Points on a hilly landscape, in no order, each with its height.
A climber steps from a point to whichever of its 2 nearest points has the largest rise for the distance, and stops where none of them is higher. Distance is the straight distance between rows; heights are no part of it.
Z_318 (h 5.91): [124 139 139 201  89 130 126 143 170 131  92 122 158 119  86 133 154 202
 113 131 173 108 180 150 161 171 108 138 161  56 140 170 107 112 189 116
 167 163 135  94 122 131 178 132 145 132 116 146 186 179 117  90  70]
Z_228 (h 2.64): [177  88 159 133 117 178 140  69 173 122 115 117 117  66 184 168 111 177
  59 145 120 145 107 191 126 111 119 152 142 143  98 158  52  56 124 143
 158 135 134 133 140 114  79 129 139 141 142 131 141 129 179 146 104]
Z_811 (h 1.80): [151 195 103 103 161 114 117 144 178 187 157 143  82 188 149  97 128 134
 148 101 126 141 167  62  90 127 132 192 146  93  93  57 105 183 129  95
 189 108 128 122 104 145 178  85 158 105 160 126 156 123 115 122 136]
Z_209 (h 6.53): [196 109 115 134 123 117 130 120 150 101  95 159  93 131  98 168 142 144
  94 122 133 163 118 114 181 135  81 114 122  90 113 187 126 115  89 132
 141 115 102 181 140 117 142 151  99 102 126  73  78 149 168 161 110]
Z_821 (h 5.20): [137 137 146  93 125 131 127 167  43 138 137 124 115 152 118 175 103 105
 126 125 113 154 124 130 183 128 134  89 134 123 129 117 137 112 102 171
  75 136 132 187 140 142 140 155  62 151 117 114  75  75 135 130 151]
Z_84 (h 6.18): [173 102 105 153 120 159 110 119  70 135  92 136  85 120 170 157 138 135
 115 148  91 117 156 141 179 140 163 153 109 144 126 151 143 122 175 165
  93  88 170 132  80 100 139 167 126 147 132 123 101 107 108 100  41]
Z_420 (h 5.08): [ 77 167 107 115 133 105 164 183 137 149  81 112 147 142 103  73 166 116
 124 130 183 156 154 127 119  85 108 127 179 144 120 159 120 152 152 102
 160 100 152  95 142 155 178 101 107 109 103 166 162 133 103 137 130]
Z_983 (h 5.49): [160 105 151 191 121 172 129  83 161 118  96  93 126  87 134 175 150 217
 110 124 146 107 175 152 169 180 110 150 150  43 133 161  81  96 183 137
 165 137 155 102 121 136 122 138 169 128 119 134 175 169 138 127  55]
Z_995 (h 4.97): [152  58 134 127 137 178 105 102  98  95  69 120 164  65 169 149 149 120
  80 179 117 105  88 210 126 105 145 128 140 200 124 180 116  71 130 132
 122  88 154 129 118  97  76 174 123 129 148 141 112  99 173 145  89]
Z_772 (h 4.12): [100  94 129  83  33 135 139 134  87  93 104 108 124 149 201 164 158 147
 107 176 122 150  70 116 134 105 138 112  90 183 133  91 178 136 159 178
  96 121 110 148 125 137  29 153 153 182 145 130 115 104 116 162 131]
Z_987 (h 4.62): [121 106 187 100 138 106 116 125 138 108 134 112 158 113 159 113 104 132
 159 109 142  91 112 142 150 111 131 131  68 148 151 114 139  94 137 168
 176  65 171 162 121 122 113  92 153 106 180 105 127 125  92 125 120]
Z_710 (h 4.21): [ 93 125 116 140 109 167 146  92 102  90 145 163 190 139  81 140 155 141
 119 143 145 102 132 126 111 120 126 147 115 127 161 124 139 152 123 110
 164 117 153 121 142 154 134 126 116 131 104 141 170 138 119  83  79]
Z_256 (h 3.22): [102 152 128 134 143 107 127 127 159 116 161  66 160 186  96 122 131 111
 127  87 148 110 140  93 161 134 124 174 109  81 167 111 127 175 126 140
 159 187 125 150 123 140 122  98 140  99  93  95 166 144  89  82 129]
Z_957 (h 8.84): [ 99  61 117 174 148 116  81 137 124  95  93 143 148 104  59  46 133  98
 146 127 159  79 142  84 113 115  99 108 119 111 163 172 154 116 140 107
 146 129 156 137  94 110 135 109 197  94  82  91 131 145 143 148  94]
Z_988 (h 3.51): [113  82 134 155 133 153  69  88 123 114 177 150 166  59 149 128 126 120
 105 111  85 121 149 101 153 100 132 123 119 122 139 105 137  81 110 162
 126 129 155 108 136  64 118 131 142 128 143 109 124 119 135 116 127]
Z_828 (h 4.51): [139 119 129 121 150 110 117 162 144 146 138  76  85 120 159 152  86 108
  96 111 115 134 117 120 154 123 142 174 147 140 133 123 144 139 133 136
 128 169 136 152  72 117 139 128 123 122 143 104 130  96 131 145  83]
Z_657 (h 3.53): [ 88 136 110 104 106 178 164  97 148 104 150  74 155 160 136 106 128 114
 112  88 127 125 125  86 147  91 124 168 122  93 123 131 135 171 128 136
 151 154 121 119 146 101  99  96 157 115  61 119 168 166 107 128 129]
Z_466 (h 7.77): [115 119 129 156 152 140 125 163 145 139 106  95 128 129  93 116  85  69
 108 102  86 130  88 179 154 123 133 142 117 175 184 169 182 138 112 134
 113 168 127 106 114 152  91 113 177 132  96 122 141  98 119 177 147]
Z_218 (h 6.22): [170 145 122 167 112 139 130 167 150 101  89 117  96  99 154 151 117 162
 133 155  78 155 120 156 116 187 165 143 102 184 147 145 152 159 152 120
  72 158  76  71 100 133 110 180  91 159 131 174 118 126 106 149  82]
Z_408 (h 7.28): [161  81 118 161 121  92 119 140 131  72  46 150 134  87 100 160 106 170
  86 165 154 137  90 194 134 159 138 104  94 190 130 139 103 114 135  95
  94 128  91 153 126 155  97 172 101 149 158 125 103 131 180 157 100]
Z_865 (h 4.19): [107 157 145 127 106 193 137 104  81 112 158 111 207 150 131 143 132  77
 149 158 121  83 120 165 106 113 131 118  83 158 143 148 138 105  71 136
 106  98 161 142 162 121  39 121 129 145  81 173 149 144 112 115 160]
Z_717 (h 2.94): [ 97 164 141  85 146  73 162 139 116 133 135  83 137 168 122 130 128 146
 125 114 177 112 147 137 117 130 138 133  95 159 156 117  88 150 120 159
 138 166  97 140 146 161 110  96 116 107 123 113 156 137  80  65 145]
Z_143 (h 3.27): [130  97 170 170 144 163  92  68 147 133 164 136 151  64 132 138 124 144
 154 118 108 111 154 152 146 149 116  91  86  91 166 124 103  63  96 165
 124 149 136  96 171 104 126 142 145 118 164  96 145 137 125  77 133]
Z_711 (h 5.89): [133  67 141 186 162 159  90 108 159 123 105 127 191  27  98 113 166 207
 107 148 145 109 114 194 119 153 182 131 161 125 155 163  91  95 146  94
 193 136 152  96 100 151 125 155 128  93 167 133 173 129 150  61  56]
Z_344 (h 5.71): [128 123 123 105  90 152 110 108 117 131 151 126 124 198 129 130 120  74
 136 116  57 130  74  69 154 114 138  85 101  75  69 102 143 136 104 165
  79  91 111 141 154 125  73 131 139 128  98 149  95 135 146 157 217]
Z_645 (h 6.69): [109 116 104 109 128 112 110 144 183 138 116  77 122 147 182  56 132  93
 125 103 141 129 105  96  68 129 139 165 153 130 112 121  97 163 117  95
 140 151 116 117 100 112  81  97 147  83 109 121 149 128 124 189 135]
Z_713 (h 2.79): [ 85 114 151 137 149  82 142 114 146 111 148  99 192 114 100 112 134 114
 127 119 195  86 125 133 147 125  68 105 158  83 117 152  77  86 108 119
 146 152 118 147 155 120 174 111 143 110  95 129 120 119 147 138 179]
Z_720 (h 4.89): [ 89 111  96 107 106 143 133 122 128 103 120 143 134 117 171 117 157 160
 126 155 129 185 113 134 112 102 142 170 155 193 119 101 153 151 157 112
 138  84 130 110 116 144 101 128 125 126 134 142 135 133 118 155  95]
Z_9 (h 4.61): [ 80 148  99  81  97 118 161 150  79 133 141 143 133 116 133  75 167 120
 159 147 120 155 138 114  90 115 137  30 157 173 116 111 133 153 114 126
  75 112 134 144 148 116  74 136  77 122 123 157 111 116 100 140 228]
Z_311 (h 5.09): [165  77 132 135 131 135 102  93 143 124  81 113 121  52 168 135 161 129
 102 185 104 144 100 204 139 112 160 129 129 180 126 152 135  41 141 133
 137  36 159  97 114 127  77 148 157 117 170 121 123 142 116 107 118]
Z_786 (h 3.09): [138  99 164 137  95 149 144 120 128 159 128 129  78 102 182 162  62 144
  95 117 130 150 118 193 181 105 103 113 104 168 104 116 139 100 177 148
 132  83 160 128 127 151 130 120 159 181 148 158 152 110 134 138 148]
Z_385 (h 6.61): [115 138  98  93 126 118 111 113 135 147 174 144  83 168 137  75 135 100
 157 103  83 136  86  34 100 129 137 132 131 101  66  62 136 168 121 139
 113  97 138 144 106 118 109 114 139  88 119 137  89 110 128 158 205]
Z_651 (h 7.62): [173 144 107 134 130  95 114 144 137 159 119 164  31 151 139 158 143 133
 146 126 111 192 127 132 146 166 129 116 127 143 107 113 148 119  98 129
  97 111 133 137 123 157 125 140 117 102 168 116  64 117 130 146 126]
Z_404 (h 5.58): [164 143 120 114 121 122 122 131  74 157 137 146  53 136 174 109 141  94
 131 129 104 148 155  79 132 109 156 130 142 147  94 132 158 122 158 153
 115  99 152 128  74  69 137 132 116 134 125 103  82 147 110 102  65]
Z_965 (h 4.28): [ 94 115 161  89 132 110 131 145 124 105 184 134 168  94 157 141  83 133
 127 119 141 126 133 135 103 112 125 121 101 163 143  76 147 128 118 140
 147 121 150 166 137 143 129  79 111 117 165 120 135 123 108 140 170]
Z_872 (h 2.55): [112 167 154 142 160  66 124 144 142 101 131  88 190 136 108  99 153 120
 138 134 202  59 156 121 143 116 104 134 174  68 131 168  86 102 134 129
 173 143 122 122 134 116 198  92 136  94  80 154 142 133  99 111  72]
Z_859 (h 3.40): [156 132 144  66  94  86 139 157 142 117 120 160  71 143 222 148 134 101
 107 184  78 176  65 104 112 100 137 113 143 167 104  77 199 146 119 147
 149 111 121 146 114 105  48 126  86 162 180  94  61 109 140 168 155]
Z_193 (h 1.61): [164 172  93  80 166  97 119 131 173 156 148 131  89 145 152  81 177 138
 172  99  94 170 164  26 106 140 146 136 159  75  94  77 120 153 129 124
 178 142 101 103 115  96 159 109 125  85 147  91 103 151 115 133 132]
Z_297 (h 4.47): [ 91  98 134 109  48 141 156 143  86  84  94 126 119 121 223 123 146 153
 130 171 142 167 117 138  96 122 142  93 121 194  86 114 145 127 147 135
  93  82 129 142 112 121  39 136 105 150 133 144 123 153 102 163 127]
Z_652 (h 6.63): [106 114 102 173 144 132 157 142 156 105  83  97 174  89  43 106 150 107
  81 137 173 116 140 166 160 101  86 128 190 132 170 211 151 136 147 113
 176 174 142  99 116 133 142 115 169 119  65 142 173 163 119 102 117]
Z_803 (h 4.48): [159 159 126 110 179  73 164 126 135 168 108 111  78 118 163 118 117 154
 103 116 180 149 147 113 123 117 157 148 141 168 117 115  61 131 177 153
 164 129 114 140  78  99 151 124 101 125 154  62 121 132 119  55 128]
Z_728 (h 4.98): [159 149 142 115 183  87 136 136 124 160 135 103  76 149 153 103  96  94
 127  82 152 105 149  72 135 101 132 156 121 119 119 131 116 156 148 150
 145 126 130 134  90  87 150  84 129 123 131  93 105 142 122 110 105]
Z_397 (h 0.56): [137 166 122 162 136 127 113 110 153 165 163 160 154 152  84 105 155 111
 126 133 145 109 191 103 110 144 111 120 183  55 117 180  88  92 101  97
 141 132 114  90 154 117 158 127 153 109  71 155 129 163 163 129 103]
Z_714 (h 8.41): [139 103 111 112 107  86 117 135 141  95  89 164 116 165 117 139 130 140
 134 173 133 152  83 146  94 159 138 117  76 187 149 108 129 121 118 135
  88 105  70 151 133 181  74 162 101 137 160 114  83 110 139 154 155]
Z_661 (h 5.33): [160 140 110 148 119 116 120 128 182 133 141 149 106 118 150 161 140 204
 149 125 139 220 175 129 131 166 126 151 154 101 106 107  93 117 139 102
 169 132 109 124 157 161 152 103 125 102 184 107 155 172 134 156 132]
Z_736 (h 5.14): [ 80 116 108 149 116 128 141 130  83 153 125 121 132 101 115  78 141 107
 142 126 143 115 159 136  91  98  97  72 155 167 113 143 115 112 128 138
  79 115 159 120 113 115 111 113 130 140  86 145 126 126 131 136 192]
Z_169 (h 0.98): [159 128 142 187 153 137 101 107 163 114 110 121 156  88 101 142 143 125
 124 158 131  84 146 170 109 169 132 129 121 142 128 212  85  75 105 126
 116 140 105  86 148 102  98 159 138 131 104 113 110 137 155 115  96]
Z_716 (h 7.26): [151 110 101 158 125  63 101 145 193 133  86 125  75 149 141 124 127 141
 141 138 144 176 124 169 111 181 132 139 112 171 120 129 112 121 109  98
 105 113  83 120 122 195 106 126 150  86 174 103 101 110 125 167 160]
Z_8 (h 3.92): [ 96  98 146 123 137 129 130  75 114 111 124 168 170 133  99 132 120 184
 139 134 178  88 118 149 103 104 132 145 102 117 150 102  89 145 133  83
 161  87 131 143 142 140 172 132 121 130 194 120 168 123 147  86  94]
Z_354 (h 1.42): [119 176  83 148 128  94  76 149 197 167  91 127 120 164 100  61 188 159
 135 112 116 153 184  57 114 155 134 140 169  62 109 113 108 135 131 114
 169 169 114  88 126 132 167 122 122  63 109 105 142 179 136 122 105]
Z_646 (h 2.36): [105 154 135 123 157  85 102 157 139 111 126  60 174 161 156 106 117 111
 165 130 153  78 145 130 123 143 144 168 132 107 143 151 116 141 127 105
 124 140 122 100 131 160 179 112 153 123  95 173 168 140 102 155  70]
Z_900 (h 5.80): [172 144 143 113 119 125 126 153 118 127 124 156 115 136 122 166  84  94
  75 125  83 119 102 134 157 106  82  97 115 104 113 145 128 123  88 126
 103 110 113 162 150 119 130 142  93 151 135 115  70 108 185 166 132]
Z_822 (h 1.99): [ 89 171  92 136 175 132 116 125 155 199 128 130 144 197 109  96 141 145
 149  84 138 148 149  83 131 116 136 189 163  70 120  90 103 160 151  99
 161 119 149 108  99 156 211 116 188 112 106 124 178 103 119 127 141]
Z_293 (h 5.27): [ 90  75  99 155 130 151  80 108 168 115 139 157 143 111 164 100 138 145
 142 144 115 144 119 157  77 157 144 172 134 170 153 102 156  98 125 102
 115 104 132  89  99 157 127 134 164 132 146 155 143 111 146 181  79]
Z_455 (h 7.04): [111 134 129 135  86 152 122 162  74 128 182 172 134 121  76 151 119 104
 136  81 108 105 168 110 112 139 151  97 116 112 153 113 189 171 132 128
  95 151 159 147 114 111 150 108  86 139 112 149 130 116 102  97 115]
Z_826 (h 4.92): [125 133 119  84 115 108 161 110 141 121 151 188 104 117 148 160 145 184
 131 155 153 205 142 140 102 146 134 117 127 147  90  64 100 128 116 102
 144 129 119 152 157 153 138 119  66 112 169 124 126 150 159 126 149]
Z_874 (h 7.55): [ 81  80 129 167 149 151 125 107 141 117 106  95 180 125  38  80 124  99
 138 138 164  85 107 132 138  82  99 143 132 119 163 176 130 153 130 110
 204 159 140 116  99 111 124 106 196 108 102  94 183 136 119 103 114]
Z_307 (h 4.18): [106 108 115 133 129 182 128  67  53 128 184 154 201  86 120 104 138  62
 130 146 131  70 146 100  80 103 115 109 162 117 142 133 106 111 104 135
 112 135 165 146 123  69 141 124 120 127 104 125 133 119 149  63 177]
Z_885 (h 1.27): [147 144  99 167 174 111  83 136 195 146  88  76 114 155 111 101 164 106
 134 117 141 116 163  79 104 174 150 175 164  88 136 147 105 127 136 119
 163 161 107 114 101 115 159 138 137  79  71 102 143 170 134 108  49]
Z_199 (h 3.91): [147 193 144 123 110 138 178 153 115 128 143 137 140 166  68 125 115  97
 147 122 141  97 103 157  85 147 102  93 145  96 117 158 120 171  57 100
  96 135  79 120 187 144 138 118  70 141 107 204 115 124 108 145 177]
Z_700 (h 4.56): [ 89 130 111  98 102 100 138 136 103 106 171 162 159 123 136 130 136 173
 153 150 135 175 128 114  90 158 131  48 135 134  91  72  98 138 115 101
  83 121 116 154 148 146 149 128  62  93 144 159 123 128 146 157 187]
Z_67 (h 4.57): [107 169 103 112 141 119 198 151 103 179 113  89  99 170 131 120 140 149
 137 136 174 150 140 104 148 110 123 133 186 113  94 127 100 192 142 118
 138 123 114 131 114 136 199 131 105 144 132 153 143 102 110 108 133]
Z_400 (h 6.87): [149 115 126 165 134 171 128 169 128 120 104 130 115  88 123 151  78 111
  86 137  85 131  90 181 142 135 140 144 125 172 176 143 187 141 128 142
  89 187 123 100 102 135  81 166 111 185 130 145 137 101 131 146 100]
Z_383 (h 4.58): [ 68 101 130 122 111 180 159  85  87 110 168 153 227 136  90 119 127 104
 121 161 156 100 123 150  61 105 109 107 138 142 143 141 127 142 109 109
 134 100 178 135 150 124  93 117 119 134 105 165 172 136 144 103 191]
Z_479 (h 2.85): [144  75 143 138 103 158 167  78 156 134 120 126  94  83 192 170 111 188
  99 114 171 169 126 155 157 117  97 117 116 131  92 121  73  87 174 148
 135 117 139 158 132 113 135 124 130 141 151 121 147 153 148 130 133]
Z_600 (h 7.57): [ 97  91 100 147 130 114  75 149 181 128 120 120  95 114 116  52 119 120
 152  81 134  95 133  73  91 139 112 114 150  83 119 128 111 157 141  96
 134 167 132 143  79 104 130 109 169  88 116  97 134 143 147 171 120]
Z_982 (h 2.17): [ 61 152 115 116 141 119 130 133 123 150 160  84 178 177 125  77 143 113
 154  94 131  96 127 104 113 123 138 173 161  77 135 106 103 179 134  94
 130 153 123  96 128 129 229 119 172 112  97 159 168  98 136 165 133]
Z_303 (h 7.54): [128 160 105 117 146  98  93 131 123 180 166 157  59 199 133 110 120 104
 187 107  99 130 108  88 100 147 135 166  83  93  93  65 150 122 111 112
 100  75 162 163 102 157 139 106 157 100 115 137  93 119 137 145 155]
Z_363 (h 3.79): [180 114 161  70 131  73 146 147 129 114 133 144  59 104 190 190  78 182
 149 145 125 146 122 127 168 137 137 152 104 146 107  37 151 142 189 130
 147 160 116 140 103 110 191 120 124 168 239  99 135 128 143 111 122]
Z_153 (h 5.44): [161  69 177 161 140 175 117  71 111  81  86 125 172  40 118 140 151 182
  91 161 146  89 120 208 109 102 147 127 132 143 112 180  92  80 115  73
 177  91 147 114 126 103 106 163 113 120 165 161 164 131 162 109  47]
Z_355 (h 5.70): [151  89 110 150 107 146 100 139 189  82  99 136 106 101 149 121 117 152
 126 141  88 154  96 124  83 167 152 170 130 127 125 128 143 142 134  96
 106 167  77  69 106 115 110 161 137 144 158 146 132 133 157 216  95]
Z_372 (h 3.93): [109 106 152  72 101 128 115 180 158 140 160 156 130 102 143 144  67 119
  97 119  86 128  75 127 111 108 131  88  91 151 114  55 151 146 120 134
 126 153 150 196 131 134  57 107  75 132 165 114 113 102 142 163 214]
Z_945 (h 4.27): [139 177 105 169 118 113 145 162 114  95 132 148 168 109  67 102 119  78
 155 143 120  57 119 135  81 146  93  59 151 119 119 197 124 162  77 107
  65 163  91  80 171  99 141 143 117 155  80 185 121 136 124 146 188]
Z_794 (h 4.09): [171 110 162  76 158  78 156 113 115 142 116 148  78 103 204 147 112 185
 126 153 178 151 125 135 142 125 155 144 113 190 101  84  77 114 182 130
 173  97 109 145 122 128 180 128 133 151 212  95 126 137 137  86 126]
Z_286 (h 5.81): [126 185  96 129 164 142  93 189  97 139 127 112 126 159  80  86 133  61
 179  91 103 104 111 101 119 141 157 105 137 125 189 137 192 175  98 121
  79 174 116  97 124 135 159 163 115 122  95 153 123  96 102 119  99]
Z_424 (h 3.54): [150 119 170  64 111 112 152 148 113 103 152 121 101 120 200 200  65 150
 101 124 105 162  99 139 169 121 127 116 114 154 114  38 168 126 168 163
 113 157  98 134 144 131 160 134 108 191 178 131 128 111 139 147 141]
Z_818 (h 9.07): [ 88 111 121 164 145 122  88 138 155 125 151 142 155 124  83  99 114  86
 157  94  88 122 118 146 122 150 119 116  86 128 191 110 170 113 113 126
 105 160 139 126 126 151 118 110 162 115 121 118 133 131 108 126 166]
Z_747 (h 1.13): [155 121 140 185 184 118  78 135 147 140 121 103 117 131  94 129 124 109
 127 127 157  93 154 132  93 165 124 161 144  87 152 166  86 110  93 112
 142 176 118 137  86 114 118 128 147  85  94  85 106 140 157 127  76]
Z_463 (h 2.66): [123 148 127 106 119 136 160 104 135 145 143  76 132 200 137 145 116 131
 106 120 156 154 103 154 133 148 116 162 112 116 109 131  86 150  92 134
 114 156  93 162 184 176 118 116 117 126  94 144 159 126 115 105 193]
Z_631 (h 6.42): [145 134 129 188 115 148 127 152 186 105  62 129 186  47  83 126 174 222
  75 146 139 143 162 162 137 155 139 141 162 119 128 181 116 100 173 104
 191 145 138  73 119 155 125 131 116 105 108 140 180 178 143  58  70]
Z_77 (h 5.10): [148  84 147 119 152  73 129  99 140 119 105 102 142 125 127 102 126 131
 129 125 142 108  99 130 148  87 119 141  88 162 152 145  96 114 172 149
 146  93 107 117 128 122 123 135 165 153 151  83 120 127 134 128 121]
Z_478 (h 4.69): [ 97 167 115  97 165 127 173 130  29 176 137 114 117 162 107 111 107 109
 137 121 149 114 142 116 125  94 145 125 130 156 125 122 112 159 152 137
 102 103 139 148 119 130 179 155 131 177 113 131 115  84 120 101 155]
Z_693 (h 6.43): [131 169 133 112 114 149 127 200  54 138 143 136 120 155  65 153 146 111
 165  77  92 143 152 117 137 140 167 100 107 120 196 133 205 162 108 140
  69 199 133 146 125 148 116 135  69 156  85 136 120  91  87 105 117]
Z_972 (h 3.82): [ 97 109 144  93 105 178 112  89  60 123 188 144 167 103 188 113 131  94
 119 143  83  90 131  86 110  98 144 129 115 131 105  75 118  99 123 180
 102 120 153 161 111  69 120 126 123 131 131 100  97  94 147  93 166]
Z_244 (h 3.77): [114 135 126  78  65 141 116 177  95 128 116 116 108 153 204 163 153 101
  92 177  58 159  52 108 143 110 175  94 139 159 133  87 198 131 134 178
  88 142 104 132 136 112  16 179 121 187 146 105  70  80 115 156 157]
Z_279 (h 0.69): [172 177 138 153 152 114 184 102 154 128 121 159 133 145  99 124 142 137
 134 140 173 138 146 122 109 132  99 127 162  85 108 200  83 129 141  83
 139 103  74  75 181 130 182 135 141 159 109 153 126 167 145 127 122]
Z_847 (h 5.82): [ 98 123  94 157 141 164 139 138 118 139 103 105 142 117  50 103 166  69
 102 140 153 130 128 130 144  85  85  90 202 136 144 187 130 131 112 130
 121 143 160 138 146 142 145 125 140 114  75 118 128 113 117 122 178]
Z_709 (h 3.85): [ 55 107 143 115  94 201 146  73 122  91 154  72 194 147 146 135 121 107
 126 134 105  96 105 133 115 120 126 166  97 124 137 129 125 131  99 158
 124 146 118 123 156 112  36 124 149 148  76 135 171 131 122 117 137]
Z_790 (h 4.75): [172 121 125  87 130 113 117 167  60 148 143 165  60 138 128 207 106 160
 111 107 103 146 111 139 168 151 157 116 132 155 125  99 181 124 141 145
  78 154 152 182 101 112 156 161  61 163 171  86  80  97 144  91  96]
Z_10 (h 4.13): [161 164 135 101 135  81 161 120 158 139 136 143  98 148  86 137 127 145
 136 106 178 138 149 110 162 107  74 114 124  91  77 128 113 138 122 118
 164  91 132 166 161 164 157  84 140 108 152 108 130 139 107 139 187]
Z_304 (h 5.85): [175 138 116 136 142 134 144  81 170 126 119 168 104 138 114 162 167 174
 103 117 131 174 166  85 149 124 111 149 128  72 121 143 103 105 121 127
 173 129 131 145 138 124 116 112 131  81 130  85 124 190 141 136  80]
Z_148 (h 5.07): [106 153 134  83  92 136 129 136 138 118 151  88 121 149 119 136 121  85
 134  93  87 152 105  77 174 127 125  67 119  81 112 116 173 144  83 153
  96 153 106 154 169 133  92 104  90 110 109 121 111 134 108 139 209]
Z_901 (h 3.28): [154 178 178  78 128 128 152 132 102 137 176 138 106 134 144 178  78 115
 139 101  62 140 129 113 155 144 162 149  79 122 144  72 179 127 128 158
  96 150  97 108 151 117 152 133 101 194 162 136 103 115 116 114 160]
Z_342 (h 3.63): [103  97 147  85 122 141 130  89  98 133 154 176 124 172 139 166  97 165
 155 147 139 115 107 148 140 118 126 146  70 149 124  78 123 141 144 115
 143  63 163 167 144 160 155 164 144 159 173 148 134  74 136 122 115]
Z_522 (h 2.80): [167 182 128 152 141 158 158  97  95 124 122 123 118 166 130 180 144 154
 128 125 109 137 145 139 175 146 136 184 116  92 166 166 116 139 107 157
 150 126 111  95 156 138 149 164 143 138 104 164 126 149 131  83  55]
Z_911 (h 0.84): [181 114 143 174 143 113 152 135 175 102  94 101 131 109 107 145 114 130
  99 133 159 106 119 140 104 158  97 137 146 106  98 205  94 142 119  99
 130 161  44  97 146 103 145 171 129 143 103 130 118 140 153 159 102]
Z_29 (h 3.03): [165 178 140 118 124 128 176 144 111 124 136 118 101 160 113 151  91 104
 151 126 111 129 141 117 129 133 152 153  85 114 152 139 158 165 122 139
 116 133  85 121 153 144 144 133 109 159 128 147 119 148 107 111  99]
Z_591 (h 8.80): [141 109  99 166 121 156  95 114 132 150 132 191  70 189 105 141 116  91
 164 117  86 143 124 124 135 156 123 145  92 111 124 120 152 111 115 126
  93  87 115 134 112 152 139 151 144 128 127 119  80 108 151 150 130]
Z_684 (h 5.25): [ 92 149 105  99 156 122  95 174  36 154 131 127 109 158  90  82 126  67
 185  93  98  91 126  98 114 117 138  95 135 142 145 113 173 146 133 146
  70 147 162 129  95 116 159 131 133 152  79 129  99  64 108 125 163]
Z_326 (h 5.62): [167  88 127 152 149 134 108  86 126 132  99 124 118 110 145 113 144 136
 126 148 124 110 126 153 141 115 157 168 101 156 134 167 117 101 183 124
 165  67 153 110  91 121 134 154 161 127 163 111 130 138 115 114  60]
Z_179 (h 4.55): [119 145 133 105 153  79 156 161 138 150 113 104 133 129  99 124 117 112
 130 115 198 142 140 155 152 102  88 104 139 167 121 145 118 113 132 120
 155  83 173 154 162 187 139  72 134 109 136 147 124 121  78 143 187]
Z_454 (h 2.61): [133 170 139 135 108 180 165  55 142 140 137 120 121 151 159 178 150 174
 121 126 114 169 137 173 155 157 121 185 121  94 123 129  85 113 106 141
 133 142 111 110 188 162 119 142 132 130 113 155 151 146 123  93 124]
Z_721 (h 7.88): [124 111 142 190 128 129  89 166 132 120 137 150 139  87  68 125 121 101
 141  77 115  86 186 117 153 148 115 100  92 107 175 136 196 128 143 128
 111 172 143 104  93 107 174 102 146 130 123 127 143 159 116 103 110]
Z_121 (h 3.02): [109  93 169 154 138 102  91  92 135 126 149 140 187  80  84 123 131 130
 130 133 151  78 143 180 147 115  97  98 131  90 150 135 114  65  83 121
 150 128 148 150 160 136 149  97 145  82 153 121 123 116 147 125 158]
Z_223 (h 3.36): [ 88 117 147 108  92 151 143 108 100 165 157 156 114 170 138 173  68 124
 131 129 104 107 110 154 171 112 112 111  81 156 114  86 181 125 145 152
  99  59 169 157 145 163 125 125 156 193 134 166 133  99 118 158 157]
Z_317 (h 4.65): [109 178  99 154 129 136 131 154 102 115 145 158 149 106 134  81 138  68
 161 148 119  85 155 114  70 127 113  65 146 134 138 157 114 125  84 108
  80 117 126  97 140  87 112 113  99 112  68 182 106 156 126 159 145]
Z_787 (h 3.08): [160 165 117  70 105 132 153 169 107 131 136 162  83  94 181 141 150 106
 141 159  71 193 126  94 131  74 135  80 173 202 107 117 223 145 134 151
 126 116 153 128 131  79  78 134  76 132 177 102  88 127  87 148 154]

Where does a climber stop that starts at each point below?
Z_859: Z_818
Z_478: Z_818
Z_747: Z_383
Z_872: Z_383
Z_479: Z_383
Z_454: Z_728
Z_463: Z_383

Call two points neighbours if one is among the 2 nearest of the other. Go from one point of each pair to the other, from neighbour to neighbour, staying as high as possible. Name the lowest point that can't be avoided.
Z_631, Z_728: Z_995
Z_957, Z_714: Z_700
Z_591, Z_714: Z_716
Z_736, Z_383: Z_657
Z_209, Z_714: Z_148
Z_818, Z_420: Z_67
